Each row is a point on a tangle of strands that fork and nearly touch. The rows are in no order.
In the rows, zero is written as 128.
Two points are linked if the straight distance between their rows is under 199. Some points are linked to none.
duzir: [125 138 164 107 111 158 137 147 155 124 148 168 149 136 126 101 111 164
  60 150  94  84  90 163 117 132  72 141 143 113 107  87 111 104 152  80
 145  58 128 110 184 210 132 141 139  90 116 129 153 140 161 143 112 137
 174 125  94 115 114 136  74]
kis: [131 128 159 119 148 112 107 136 104  85  71 126 139  91 167 122 126 116
 163 111  79  93 117 127 105 107 111 147 184 133 171 138 136  99 152 123
 161  88 150 120 151 153 138  95 130 129 121 200 163 173 111  78 143 103
  76 145 111 160 111 104 109]
Sefas: [118 122 115 153 173 116 168 119 123 166  64 181 164 101 132 118 117 107
 117 145  80 135 161 135 178 116 147 103 161 149 139 121  92 127 140 117
 111 123 175 148  87  99 159 100 142 120 135 149 190 163 148  39 149  83
 129 184 137 130 133  57 104]
Nez: [173 135  82 142 139 117 114 130 180  73 203 143 114 192 119  65  77 165
  76 129  93 135 127 107 136 106  70 154 137 131 119 119  79  90 118 122
 129 139  92 117 126 118 103 189 119 122 120 129 105 151 123 189 150  97
 133 111  92 111 112 196 128]
Deba: [107 127  91 102  99 177 108 173  96 197 150 139 124  90 156 164 155 154
 138 116 149  71 128 108 127  92  99 125 170 107 129 109  84  86  89 116
  79 108 142 128  99  87  82 158 160 134 121 142 166 175 177 126 126 138
 193 162 124 134 164 146  70]
dev: [178 104 102  83 115 162 133 161 125 101  84 114 150 107 104 149 115 136
 165 131 160  87 109 111 137 131 137 158  89 121 108 186 129 103  99 117
 123 195 174 107 138  82 115 187 145 133 124 164 145 168  88 118  44 114
 165 173 137 146 137 130 123]
Somem: [148 107 151 118 113  97  91 137  56  86 124 101 124 168 123  93  89  91
 140 146 184  78 104 132 145  93 108 131 155 133 128 112  77  73 104  62
 130 139 136  80 144  72 106 101 144  92 105 117 112 138 123 107 143 102
 161 201 126 157 119 170 124]
bopon: [127 137  75 167 181  88 169 132 101 137 140 116 140 148 118 132 119 118
 114 115 108 226 137 132 152 149 167 115 142 123 124 143 154 141 126 174
  66 160  57 156  81  84 102 125  64 145 142 103  95 133 129 148 178 161
 107 121 118  89 116 167 186]
beteb: [126 142 115 106 112 147 103 110 165  94 137  78  97 180 150 145 144 163
 115  99 132 107 118 144  90 141 121 134 114 146  99 147 192 124 135 115
 143 149 118  89 171 173 110 152 123 141 136 181 102 111  97 204 126 190
 107  43 101 125 117 147 140]
lebe: [153 144 120 140 129 128 166  86 167 138  53 142 146 141 106 116 122 146
  87 149 131 110 150 159 122  85 123 145 119 105 161 122 108 110 139 104
 158 117 175 140 168 167 158 126 112 122 148 131 173 138 106 110 116  81
 123 185 169 108  76 115 106]
pib: [149 107  93 119 177 138 107 168 196  93 176 197 134 114 125  81 100 129
 148 122  58 133 122  84 159 147 114 124 113 162 102 133 113 119 143 162
 110 168 118 134  78 101 138 206 143 144 126 138 140 125 125 129 107  89
 151 107  84 131 170 122 130]
pag: [110 156 139 180 157 102 180 120  87 105 129 115 136 138 115 147 135  96
 118 136  99 211 152 158 142 132  96 104 167  71 171 132 134 117 161 171
 133  79  93 153  92 133  67  93 112 148 144 129  93 142 154 132 164 113
 123 110  90  64 125 165 142]
doke: [123 147 144 166 181  91 148  95 121 141  86 157 159 122 118 107 113  73
 121 141  78 153 159 127 167 113 118  88 184 154 152 100  66 120 137 114
 141  89 169 133  86 112 156  74 126 121 133 122 165 139 139  64 176  63
 117 177 140 120 120  87  92]
samab: [129 117  84 124 125 153  78 155 202 146 225 163  96 121 133  82 127 150
 148 109 107 122 131  65 123 133 125 124  90 182 100 113 104 137 105 155
  82 170  92 140  80 101 153 198 154 146 130 118 115  96 150 148 128 129
 140  77 107 147 173 111 126]
keb: [115 124 144 132 108 132 163 111  83 160  41 107 137 114 148 180 154 141
 125 124 149 123 135 178 117 127 166 134 146 111 134 171 196 134 132 116
 124 120 145 131 176 148 129  86 141 117 151 174 151 148 111 117 124 171
 101 146 138 119 109  95 124]
Pif: [119 122  94  94 108 209 169 154 171 151 140 171 113 104 124 140 178 169
 115 118 123 128 136 124 126 142 123 124  72  96 133  95 165 136 166 163
 105 139 109 150 124 174 115 190 122 150 175 116 157  97 182 135  66 130
 211 111 114  84 130 146 135]
duni: [183 141  85  84 151 110 116 179 128 113 137 135 131  97 115 152 102 158
 111 109 129 128  87  87 101 108 143 145 145  86 147 138  92 123 136 151
 121 153  96 162 115 151 141 240  71 162 102  96 177 155 147 205  86 133
 165 135 139 123 128 159 119]
bevod: [ 83 139 134 133  52 172 169  99 169 171 170 139  97 120 143 156 184 155
  99 128 136 160 155 134 106 143 133 132  64 108 141 112 154 183 135 176
 170  88 119 175 149 196 169  94 132 120 152  93 126  95 146 116 106 152
 120  91 159 112 125 112 145]
noz: [ 97 169 188 188 118 128 175  90  85 116 107  89 156 153  96 177 103  73
 145 157 126 184 191 132 162 125  75  88 122 107 123 148 102 107 106 158
 168  56 158 124  80  95  38  65 190 155 118 117  69 127 133 113 146  95
 142 107 111 125 143 144  99]
Fimu: [128 165 146 197 147  76 144 101 161  95 183 136 162 172 105 104  77 112
  77 153  55 191 162 124 159 132  86 111 171 128  96 146  80 110 104 161
 159  74 134 159 102 127 126 112 142 109 109 121 122 157 103 172 166  98
 119 111 112 112 130 127  87]
bufav: [119 140 180 159 106 119 167 109  84 151  77  82 162 112 101 196 114  67
 160 155 154 163 177 113 145 114 114  92 128 119 163 147  96 124  88 152
 179 101 196 134  80  89  79  72 162 161 115 108 109 122 109  81 115  69
 125 146 177 142 122 123 100]
lud: [136 125 108 149 138 134 198  95 156 171  29 164 150 106 123 144 126 128
 106 148 108 127 182 152 167  87 152 124 106 129 143 134 121 135 137 135
 132 148 193 152 111 123 149 116 143 133 145 149 193 147 122  56 115  73
 134 183 156 112 108  62 117]
Guv: [117 130 138 120 109 148 142  92 165 150 133 126 101 124 127 156 164 140
 104 129 136 143 135 137  96 124 143 120 107 121 156 102 159 167 167 152
 161 108 117 147 149 216 158 117 106 144 149  78 143  77 138 162 118 138
 124  78 145  89 116 129 143]
ped: [102 124 144 159 123 128 137  77 126 189 134 150 153 155 102 114 103 148
  95 171 123 152 133 154 150 161 141  92 103 142  58 132 138 163 114  88
  93 141 123 106 145 126 153  91 182  65 145 104 104  88 125 109 151 166
 153 118 126 103 168  80 101]
Nuti: [147 140 186 115 103 103 145 142  87  74  81 110 149 109 123 108 114  94
 122 142 146 100  99 138 125 109 106 157 155  82 187 112  88  87 110  98
 172  86 156 123 170 137 119  90 108 106 107 144 157 173 121  75 128  85
 127 239 171 157  59 138  98]
kebe: [101 130 127 138 123 133  95 110 153 169 167 140  99  94 172 179 144 135
 144 104  99 151 152  84 113 110 135  96 152 187 125 148 111 159 101 181
 130 118 120 151  79 129 142 145 162 148  97 124 147  95 128 146 163 154
  96  52 125 135 183  78 126]
revo: [166 122 141  88 148 150 119 134 188  72 107 170 140 135 126  94  98 157
  85 143  69  74  89 141 117 117  90 150 145 146 130 107 111  96 177  87
 157 108 147 104 171 207 150 170 124 128 122 159 180 136 130 152 113 101
 137 113  98 141  95 124  87]
komal: [116 104 148  88 111 158 101  84 158 146 122 129  99 141 134  98 150 150
 126 131 157  71  97 147 104 143 157 145 105 148 140  58 156 145 176  75
 116 135 153  99 185 191 172  98 129 113 162 120 131  80 123 109 125 119
 137 148 152 146 116 109 143]
lesa: [132 121 119 146 176  95 123 101 139 105  51 146 135 171 142  96 120 131
 123 128  89 134 139 183 163 127 150 123 144 149 116 143 192 116 182  87
 125 154 134  84 142 123 130 110 133 126 162 219 134 128 103 127 177 147
  58  90  91 123  93 113 146]
Nogo: [130 169 106 133 117 160 127  86 179 105 167  88  64 166 127 164 148 162
 138  88 124 121 172 102  92  62  74 125 115 146 138 125 111 105 120 161
 160 103 131 119 130 171  78 167 153 185 110 113 110 107 125 211 131 127
 120  44 112  91 140 154 131]
Met: [117 129 130 143 103 117 109 151 150 113 210 161 130 145 150  77 108 145
 101 135 100 128 115 125 143 161  94 151 122 135  91 130 122 132 109 130
 130 105 113 130 141 114 133 121 150  78 109 147  94 150 125 132 128 136
 116 108  98 150 143 135 120]
geruf: [114 127 143 158 153  86  74  77 130 135 125  98  91 126 160 175 123 107
 161  97 104 140 155 103 104  99 127  87 179 201 116 156 111 143 118 150
 149 130 136 103  99 133 129 112 155 133  96 118 117  85  88 161 183 144
  75  51 119 123 174  85 135]
Sim: [156 103 146 144 172  72 133 130  87  80  80  81 171 156  90 135  98  65
 161 145 150 169 122 160 145 175 160 129 108 133 107 201 175 136 121 131
 137 191 143  89 119  73 102 107 119 128 117 142  66 108  59 113 120 154
 125 127 116 123 138 138 173]
razi: [187 120  95  89 138 135 117 148 104 161  71 109 136  93 118 168  87 179
 105 115 162 117  80 104 105 102 162 130 155 108 109 137 119 111 116  97
  86 181 113 117 133 131 128 233  97 130 129 105 189 144 127 190  92 150
 164 161 157 113 120 137 109]
dum: [124 133  70 133 115 158 139 126 184 145 159 137  96 132 133 116 172 142
 149 100 140 120 171  95 132  88 114 152  98 141 168 104  98 129  96 157
 135 125 128 157  98 100 126 143 118 171 128 121 133 143 139 101 127  84
  96 126 154 121 125 155 153]
Rase: [136 129 116 124 139  96  94 112  87 163  95  86 103  93 139 171 134 105
 164  88 167 127 108  89  85  84 183 122 166 153 164 122 113 152 107 134
 110 140 105 147 119 120 165 113  78 150 118  72 156 119 117 144 157 130
  85 160 178 130 119 121 161]
Maba: [110 131 167 123  92 144 120 136 131 147 151 119 115  64 156 201 149 121
 153 127 117 144 154  98 114 129 128 122 120 140 151 157 119 151 118 201
 183  97 156 176  91 140 126 125 145 170  91 117 136 108 122 127 109 121
 114  70 137 145 169  99 131]
zeg: [114  90 150  91  98 150  99 190 111 146 167 154 135  96 109  89 132  99
 169 156 169  81  92 118 138 176 148 140  59 131  93 110 120 149 111 109
  96 155 142 114 134  76 163 129 145 108 126  98 105 108 142  75  70 127
 180 190 147 186 163 106 141]
dofe: [132 115 137  73 135 169  72 115 193  84 118 116  68 147 162 121 142 157
 152  98 108  45 111 110  85 143 133 137 121 177 121 104 176 122 149 114
 137 176 136  85 144 183 135 173 123 153 143 185 138  88  92 185 105 140
 128  52 103 151 132 112 119]
Luvab: [168  93 125  94 172  90  88 172 108  80 130 128 128 112 110  92 114  81
 167 135 146 115  79 119 122 162 155 145 117 123 147 128 143 137 165 129
 118 173 100 117 131 102 157 146  80 145 127 113 101 115 111 123 111 125
 123 156 104 140 119 148 169]
tedag: [108  92 112 124 190 123 123 134 137 144 146 191 128 119 118  62 135  88
 163 143  91 156 126 128 174 189 148 107 105 160 125  96 148 156 188 117
  76 155 111 109  88  97 157 113 116 108 157 116 100  92 151  61 141 108
 140 139  91 123 153 115 168]
kani: [150 116  82 116 155 116  94 160 107 132 157 141 105 123 122 102 130 125
 148 115 144 118 100  98 115 122 147 139 132 137 142  96 110 135 140 118
  91 167  75 133 116  93 139 158  78 147 128  88 110 122 148 144 137 129
 135 148 115 115 114 170 168]
Reb: [160 118 113 143 153  72 134 136  84 109 102  93 169 125 111 158  93  88
 140 127 136 174 124 109 147 155 167 119 139 131  95 216 128 142  71 155
 129 190 140 138  91  52 126 140 120 131 105 127 108 148  68 127 112 143
 111 140 141 147 151 108 156]
Zafe: [129 131 182 122 101 111 124 121  91  94  82 101 149 107 152 132 119 117
 139 133 131  98 111 130 104 109 130 152 161 111 164 154 114 116  95 117
 186  85 173 142 171 146 143  72 128 105 108 154 161 171  92  77 135 100
  80 200 171 174  85  95 100]
siza: [123 151 164 183 175  68 150 100 102 119 138 139 170 150  92 106  91  76
 104 156  67 189 147 130 178 139 107  73 186 131 117 125  71 117 123 129
 138  68 138 143  94 113 137  83 135 100 120 111 141 151 136 126 174  90
 125 152 106 109 110 122  85]
gopuv: [114 120 123 102 112 164 109  91 199 151 135 146  85 130 138 105 169 159
 128 109 135  86 136 126  98 103 130 131 111 147 166  60 134 140 175 110
 142 118 145 127 156 200 159 124 116 136 146 108 149  91 134 121 119  98
 129 115 147 119 124 120 140]
Livak: [ 93 119 147 106  92 153 113 125 103 155  93  99 112  88 179 175 185 126
 177  91 155 100 131 122  91 143 161 133 132 136 148 149 184 147 127 142
 123 124 138 137 146 149 142  91 138 130 137 158 146 138 110 102 112 165
 102 126 138 150 139  98 149]
kul: [102 122 184 163 141 106 141  95 122 127 140 139 141 168  92 107  94  93
 127 155 100 135 135 164 164 167 117 101 118 146  76 124 139 150 128  83
 138  97 151  94 149 142 129  61 167  74 117 113  76  94 116  96 143 139
 127 110 110 125 156  95 116]
rulo: [150 160 156 131 135 118 177 120 151 113  92 125 158 105  87 148 112 114
 108 153 125 137 145 125 136 101 112 130 122  68 168 127  70 119 124 149
 188  89 167 156 116 178 145 144  97 136 117  86 178 135 124 128  79  64
 150 173 170  96  95 136 105]
Vuma: [120  88 145 115  88 130 139  95 138 126 131 138 130 168 114  57 132 136
 100 162 169 110  97 172 146 164 144 168  74 123 127  83 142 148 147  65
 125 129 136 108 200 150 166  79 121  70 149 121  92  91 125  72 121 118
 128 178 172 148  85 135 157]
kifez: [146 115  91  87 164 179 138 149 180 120  90 170 123 113 118 123 168 159
 105 115 104 123 122 137 127 131 143 131 129 115 152  87 178 127 201 132
 111 141 109 134 126 179 130 194  87 169 173 145 176 106 165 147  98 112
 151 116 108  88 103 149 133]
vede: [ 93 129  73 123  94 162 125 155  83 190 164 134 112 124 160 134 168 154
 143 104 161 114 127 120 142 116 127 140 149 125 125 113 104 115  72 111
  56 127  99 147  94  49  91 123 139 114 133 149 122 183 180 101 156 155
 144 153 128 140 136 172 129]
zanu: [110 146 141 144  86 142 134 162 186 122 236 161 149 117 133 110 117 146
 100 143  83 149 132 109 139 163  94 147  99 108  95 153 115 139  86 193
 149  81 117 168 111 139 128 146 159 128 105 116 117 153 132 152 111 133
 133  87 126 162 172 112  86]
napu: [100 115 183 157  97 113 165 120 141 102 158 137 140 171 114  69 121 120
 105 154 118 131 122 185 165 194 118 150  73 114  91 119 164 158 140  89
 156  87 134 117 194 156 144  56 131  69 119 157  62 112 121  82 110 149
 107 129 130 142  98 124 136]
Luse: [141 160  91 128 134 150 112 130 178  94 202 129  79 174 128 115 134 170
 121  95 108 109 150 112 102  78  57 145 132 119 154  96  97  96 142 146
 136  92 104 131 136 154  77 186 124 166 119 121 110 128 145 200 138 109
 132  80  88  88 117 188 120]
kila: [152 106 120  89 182 147 122 179 141 104 135 165 152 101 103 125 111 102
 154 145  87 128  99 117 143 177 125 111 114 139 100 140 146 118 161 152
 105 174 117 105  92 124 106 203 125 145 131 121 128  99 128 150  90 131
 205 107  61 106 163 131 141]
zorov: [134 119  86 109 126 126  97  99 140 138 113 126 107 147 165 116 143 180
  91 107 144 126 102 133 102 119 163 142 143 161 118  86 171 148 159  87
  95 150  79 114 158 153 158 148  92 125 161 135 148 103 146 150 173 165
  65  94 146 132  77 144 156]
rufad: [135 132 124 161 172  72 140 116 115 108  81 114 158 179 119 122 110 116
 108 140 108 170 134 186 154 157 150 125 135 130  96 190 187 133 143 123
 129 161 127 105 138 102 123 114 127 120 137 177  94 129  87 146 154 176
  81  98  99 111 116 121 155]
Zagip: [157 120 109  97 118 101  85 149 104  95 148 120 135 138 158 127 116 160
  73 133 145 120  62 136  90 143 145 166 149 115 129 124 153 142 147 114
 123 137  69 127 176 167 159 160  86 117 128 127 144 137 139 189 147 181
 101 114 132 155  84 158 143]
feves: [124 154 131 149 118 123 105  74 136 110 105  77  86 146 147 175 147 119
 160  94 126 114 170 119  99  75  92 107 149 169 131 151 122 109 123 138
 162 104 146 102 126 142  90 127 162 153 109 131 109 119 103 172 149 129
  96  69 116 112 154 125 126]
libu: [119 125 113 165 171 136 169  61 143 115  64 136 119 198  94  82 131 100
 163 128 137 145 179 162 191 110 109 107 100 139 129 117 151  98 177  85
 110 142 158  68 118  91  82  79 146 131 154 160  64  99 133  80 165  92
 125 124  92  93 152 138 161]
Dalo: [111 122 166 125 116 166 113 130 180 154 152 150 113  82 108 151 137 109
 158 150 112 108 158  92 132 118 108 107  98 149 144  92  74 135 122 165
 166 107 175 139  86 137 135 122 158 167  96  74 140  78 128 103 113  74
 143  96 151 150 171 105 111]
bogol: [113 113 157 112 130 118  85 132  81 135 106  83  98  77 163 167 167 101
 205  93 167  99 120 104  72 118 167 133 164 138 184 126 155 137 138 148
 125 127 121 130 138 142 145  89 107 163 121 114 137 115 112 119 147 138
  85 144 136 140 138 105 155]
sedo: [170 128  79 110 109  83 117 146 123  62 160 109 133 160 150  97 102 171
  73 134 143 143  78 117 104 147 140 186 111 127 123 169 133 140 114 132
 140 179  78 141 176 138 172 161  87 116 109 137 117 167 105 165 126 162
  81 119 153 189  83 156 165]
mak: [117 137  94 138 136 111  89 150  80 169 179 120  90 101 131 121 158 111
 166 104 164 123 117  89  97  93 163 123 165 134 173  69  72 141 105 129
  89 128  82 163  90  77 150 111  73 156 117  62 133 128 171 136 167 122
 124 156 141 128 121 152 156]
Ter: [170 137 102 124 121  96 113 123 133  81 169  77 131 174 110 120  98 141
 109 121 165 148 104 116 102 143 128 162  91 148  82 188 129 142  79 125
 146 193 115 126 160 110 139 138 113 122 101 116  75 139  72 171 108 163
 105 102 145 149 120 149 159]
netu: [110 130 188 122 119 144 138 139  63 148  97  95 136  94 103 177 144  77
 170 136 173 108 124 156 115 134 126 123 139 101 152 109 153 118 145 103
 127  90 153 109 140 146  93  76 144 124 127 103 120 117 150 100 111 126
 175 171 129 108 152 121 119]
Zalil: [153 101  87 142 123 106 125 114 164  97 171 157 123 191 140  48  96 165
  75 149 115 133 114 134 156 145 108 150 119 148 100 114 132 124 136  90
 107 167  95 100 154 113 139 144 135  82 130 152  94 129 124 132 149 126
 105 109 100 134 107 165 151]
Ves: [115  92 123 120 196 127 129 157 132 120 121 184 149 119 128  90 130  95
 152 145  68 158 112 142 168 222 151 104 114 157  97 132 187 140 184 130
  85 156 112  95  90 125 133 146 120 118 154 162 118  90 140 103 130 159
 165  85  54 118 148 121 163]
gaso: [118 123 153 119 170 111  74 140  86 119  79 122 112  77 175 150 141 102
 201  87 102  92 129 108 105  95 123 118 209 156 172 123 125  99 165 122
 133 108 140  98 115 140 127 103 130 151 122 166 158 142 121 107 163 113
  90 130 101 141 153 102 118]
rel: [ 91 128 135 145 113 164 157  87 117 199  87 147 142 146 121 145 125 163
 109 150 130 121 151 174 156 133 137  95 110 145  57 148 158 135 119  83
  81 158 145 100 147 116 122 110 199  80 152 157 122 115 137 103 139 173
 177 120 113  99 166  83  98]
seto: [161 120 117 133 131  95  97 152  95 119 149  74 155 120 100 162  84  92
 150 135 163 130 115  83 129 128 144 118 134 140  91 203  88 131  34 146
 132 190 155 136  81  38 113 154 144 146  88 101 115 145  83 147 107 129
 135 133 155 167 162 130 115]
futud: [ 78 142 124 149  65 154 167  92  69 180 124 110 122 192 131 131 158 150
 115 133 193 131 155 185 148 120 117 133 120  96 109 131 143 124  91  74
  97  93 122 122 157  87  93  60 153  70 136 150  75 160 164  92 163 170
 145 154 137 110 127 164 126]
zekil: [114  92 133 111 114 102  66 183 112 148 193 168 121  94 147  82 123 106
 161 134 142  95  97 101 122 157 154 117 104 157 105 109  96 156 103 135
 104 137 118 134 103  72 197 116 141 102 119 103 116 114 143  91 118 129
 123 157 129 211 178  85 133]
duguz: [168 140 138 108 116 134 126 152 135  75 117 115 156 124 108 139  90 123
 131 139 139  95 113 114 125 124  95 157 116 121 112 179  86  98  89 131
 176 140 171 126 143 114 119 163 145 130  96 137 140 174  85 146  64 100
 139 156 144 147 123 141  89]
gav: [127 130  57 122  96 176 173 119 174 161  85 125 108 152 145 111 159 209
  90 112 152 134 144 135 121 126 154 148  61 141  93 135 187 144 122 120
  90 192 115 149 157 110 146 169 110 123 169 173 145 133 138 120  93 159
 113 125 158 123  73 135 163]
ses: [146 107 101 106 105 113  71 161 161 130 200 143  97 110 137  88 121 130
 164 121 148 100 103  74  96 131 155 132  82 178 104 124  87 158  90 147
 116 175 112 141 101  87 194 167 127 131 112 101 117 106 128 131 113 127
 110 119 142 192 164  94 144]
Magas: [110 138  64 125  70 181 166 112 148 185 112 149 110 151 175 110 182 231
  72 106 152 121 154 155 114 102 128 156 106 130 120  97 158 128 126  98
  85 138  99 143 162 127 118 141 127 102 163 169 149 156 173 101 136 159
 122 135 146 111  79 154 136]
dafum: [102 129 160 117 137 107 115 180 134  77 157 135 109  70 156  97 168  94
 189 112 106 126 123 111 107 154 121 146 133 110 190  91 154 145 189 189
 170 100 111 155 125 151 154 106  90 170 116 149 103 121 136  90 109 108
  74  97 100 139 120 121 159]
Doruv: [ 99 161 110 138  80 136 157 164  62 150 171  84 120 109 139 172 179 128
 135 103 157 140 145 120 117 105 109 132 160  48 189 115 111 111  95 165
 128  71 104 180 110  95  73 103 101 152 119 133 137 206 178 132 128 140
 132 159 131  96 102 188 115]
Gafo: [ 63 114 171 145 125 138 118 132 144 140 178 150  97 101 115  92 162  81
 198 139 136 118 174 119 154 158 129 115  94 146 146  58 116 162 156 134
 134 121 148 110  91 103 125  38 147 133 119  94  64  80 139  44 136  96
 110 127 136 156 150  94 150]
pino: [115 134 110 164 180 100 149 129  87 138 150 120 115 134 110 144 143  89
 142 120 118 196 135 130 140 136 131  99 160 102 166 109 125 138 155 168
  85 126  61 144  75 108  85 108  84 153 143  86  92 117 154 141 185 127
 126 117 101  60 128 176 174]
dipe: [132 138  64 117 102 199 174 143 174 160 156 158 112 116 136 153 154 204
  92  91 121 166 153 102 122 111 128 131  79 107 109 126 147 135 122 177
  86 152  84 172 108 147 104 219 119 153 164 127 166 115 171 157 100 151
 162  87 132  88 125 141 131]
vono: [145 115 172 124 134  80  65 142  50  90 116  82 145 146 128 130  74  72
 171 139 171  86 109 110 137 102 116 105 171 155 109 157  73  97  69  79
 145 141 165  98 120  45 120  91 166 107 104 123 113 146  89 113 136 111
 138 185 137 188 130 137  93]
gol: [125 159 123 183 150  81 156 107 142 113 193 125 157 169 115 124  94 139
  50 146  74 225 140 143 136 138 109 117 165 103 101 157 116 133 116 180
 136  97  93 189 116 154 124 127 115 122 121 104 118 150 120 202 165 138
 127  98 114  99 131 131 110]
Nes: [145 143 136 133 117 140 167  92  98 149  71 111 147 172  92 136 119 143
  81 157 164 120 119 197 128 100 115 133 135  76 130 113 141  98 146  66
 125  89 130 106 183 162 105 122 134 110 155 121 131 119 159 167 133 133
 181 174 119  80 107 166 104]
bovig: [138 149 102 119 112 140 123 120 167 114 172  77 111 154 130 143 132 157
 115 103 143 150 123 112  94 144 128 137  85 156  90 170 153 144 100 154
 135 181 110 126 142 146 123 168 122 142 114 125  92 112  95 187 112 181
 127  62 133 118 137 139 152]
zude: [ 90 115 154 151 127 150 100 111 142 179 171 145 102 111 102 143 141  91
 166 150 138 135 173 104 139 127 121  92 105 147 136  76  86 151 127 144
 120 122 147 121  79 109 118  81 166 142 111  54 101  71 137  86 151  87
 138 110 144 132 175 111 134]
pafan: [ 81 110 167 144 165 118 140 139 126 131 153 169 120  97 135  72 151  75
 185 130  99 142 149 136 167 188 129 118 114 142 151  83 156 159 187 129
 116 111 127 111  99 121 139  53 130 108 135 135  85 102 155  33 142 110
 108 114 103 130 152 100 166]
komep: [140 117 111 113 169 114  95  91 142  98  67 132 115 146 155 133 146 138
 127 111 113 126 118 153 119 101 166 140 168 139 163  91 187 120 199  90
 132 139 105  91 153 166 141 131  91 148 171 180 163 124 121 145 196 133
  29 114 130 118  73 126 155]
dotar: [ 79 137 108 162  95 133 151 110  83 188 165 120 126 141 147 131 168 137
 121 123 159 153 151 138 150 135 135 119 143 109 131 135 112 144  70 124
  92 100 116 164 102  61 111  62 141  93 134 143 112 186 163  90 170 157
 113 148 141 135 132 151 123]
fubi: [171 120 161 117 130  98  62 158  95  87 144  97 150 124 122 130  59  92
 144 142 154  81  95  86 122 109 105 126 155 150  91 178  51  99  58 109
 163 156 167 106 120  66 132 138 160 122  86 116 136 149  76 152 104 110
 142 155 138 192 145 123  77]
goked: [156 136 170 106 105 119 120 148  95  58  92 105 125 143 108  89 106 100
 129 143 170  68 104 136 131  91  80 158 134  95 173  97  82  58 127  78
 163 105 148  83 173 130  97 122 121 115 109 127 129 154 123 113 119  83
 161 223 145 153  78 176 112]
vod: [108 143 137 169  89 121 175 121 171 144 192 149 152 122 107 125 116 127
  84 156 103 181 153 110 148 142 122 127 102  81 136 141  88 150  79 204
 161  78 132 199  89 123 140 124 124 134 121  81 142 149 131 127 121  95
 121 125 173 141 140 130 107]
ravag: [154 113 126  84 146 155  74 137 182  81 128 164 115 123 164 107 119 175
 106 106  77  75  88 122 106 136 116 133 154 168 115 118 158 113 174 109
 137 144 123 101 161 192 147 188 129 132 128 185 173 119 125 181 115 137
 121  57  89 153 124 112  96]
Zur: [121 159 166 139 101 116 175 142 170 116 160 151 156  97  94 117 115 119
  94 150 119 146 134 113 143 133 112 139  88  71 156 128  59 144 100 175
 204  70 148 183 102 171 157 142  89 139 101  67 151 139 133 124  79  80
 133 154 184 144 117 136 106]
Buv: [101 145 173 191 134  96 177 102  81 115 125 100 150 154  99 150 125  84
 136 156 130 205 169 166 153 155 121 105 125 101 137 163 154 142 127 153
 146 100 125 135 103 106  77  49 141 118 131 119  54 121 119 102 150 124
 108 108 113  94 135 140 155]
Sunu: [110 103 182 106 114 156 144 178  82 152 127 135 163  84  78 134 128  71
 167 158 168  98 104 146 156 171 148 133  84  94 123 100 129 143 121  99
 113 122 153 119 128 106 114 103 149 115 121  77 113 111 154  67  73 121
 214 206 161 143 146 112 130]
lini: [129 143  83 155 150  90 167 125 117 141 161 117 150 157 122 137 119 151
  54 128 116 219 121 153 125 148 159 123 136  91 104 148 162 156 123 169
 104 135  60 171 129 147 124 140  76 136 145  96 108 130 140 193 159 179
 114  99 130  97 108 145 158]
dutu: [149 124  66 114 124 169 197 150 158 155  74 131 127 118 131 157 133 193
  98 112 129 158 157 124 152 119 161 123  74 108  87 162 179 134 127 170
  88 206 121 146 118 109 112 211 124 143 160 163 159 143 126 141  81 155
 149 117 126 104 105 112 139]
Pepuv: [ 98 133 139 133 131 113  86 126  99 161 107 137 131 114 203 166 141 168
 102  95  97 125 101 147  97 138 151 108 199 153 100 161 174 144 139 115
 117  90 112 120 155 167 154 108 145  95 129 174 163 132 123 170 168 215
  81  62 113 143 140  85 105]
Nifo: [139 142 139 103 101 155  85 146  98 180 125 108 130  84 135 187 121 137
 126 123 162  71 115 101  96  88 113 112 169 121 118 130  80 106  91 104
 119 109 159 113 129 141 116 155 165 128 108 106 185 142 135 174 106 134
 190 155 143 125 165 116  68]
Bovit: [122 127 112 137 104 152 156 128  99 174  72 118 143 125 143 181 139 151
 126 126 145 116 147 150 142 111 140 119 138 119  89 182 154 116  94 109
 104 151 149 122 135  91  97 134 171 105 136 174 139 165 112 127 105 169
 144 139 127 118 143 103 111]
Fufo: [145 154  91 161 139 125 152  90 182 141 108 135 124 148 141 151 107 179
  81 110  92 165 165 120 129  74 126 113 140 163 104 170 119 129 110 164
 141 156 128 159 119 138 133 178 139 140 122 146 162 129 101 180 147 132
  84  84 143 101 126 101 110]
mamid: [170  91 149  82 143  97  87 196  77  69 120 115 143  84 119 103 104  80
 190 137 158  98  71 109 106 161 174 155  99 109 138 162 135 136 126 144
 137 167 120 131 134  86 167 142  96 134 115 116 109 136 100  98  82 122
 128 197 135 193 124 123 158]
Viso: [171 124  94  72 169 147 111 159 170 100  87 142 111  90 126 157 142 152
 139 100 115 109 114  95 106  98 138 139 153 125 171 112 144 117 182 151
 130 153 109 134 123 171 137 220  73 188 133 129 196 123 140 183 106 117
 136 116 130 108 116 154 130]
sovat: [ 88 152 146 137  81 166 158  95  60 168 101  91 116 155 124 160 165 113
 154 120 203 109 159 171 135 101 112 128 129  94 144 119 150 111 122  85
 115  78 145 106 150 112  69  54 157 109 138 127  86 139 165 102 146 149
 164 162 134 101 150 152 115]
lep: [127 147 148 121 116 143 145 105 127 136 108 141 132 159 113 104 131 140
  78 148 132  99 113 181 127 105  84 139 149  98 149  65 119  92 173  63
 131  56 136  97 179 191 109 106 121 103 142 124 132 123 171 132 148 120
 169 160 112 101 103 159 100]
zokof: [164 129 142  89 127 157  99 126 119 169  89 114 138  91 120 190 102 166
 102 122 149  87  94 119  85  97 132 106 166 126 103 142 122 100 127  86
 106 144 142  96 153 187 122 195 149 124 132 103 186 112 130 202  97 147
 197 137 132  99 155 115  74]
zev: [125 111 181 114 135 119 148 134 122  72  88 106 146 104 125  98 151  81
 172 145 122 135  92 157 126 185 162 158  88 103 161 137 207 152 161 139
 160 124 141 124 176 161 159  79 108 131 147 171 110 112 102  70 106 131
  87 137 140 145  96 103 165]

A fork is a point with three links. Follow the links from the first point to the second and name the forks in between, in order.
Nuti; bevod | bogol
goked; revo | fubi
Bovit; dev | bogol fubi
komep; Bovit | fubi bogol

A fork is a point with three links, a tip a point with one. Leave the first point through the second and follow the links. Name the first fork or tip that comes.
Reb; Sim | Nes
zanu; vod | bufav
kul; ped | bogol
sedo; Zagip | fubi

Follow the links from the first point to the second, and from the first to the third. Name the last point that the two ways share.
komal; Luvab; duguz | bogol
dev; zorov; komal | fubi
kul; kis; mak | bogol
Rase; dev; Sim | fubi
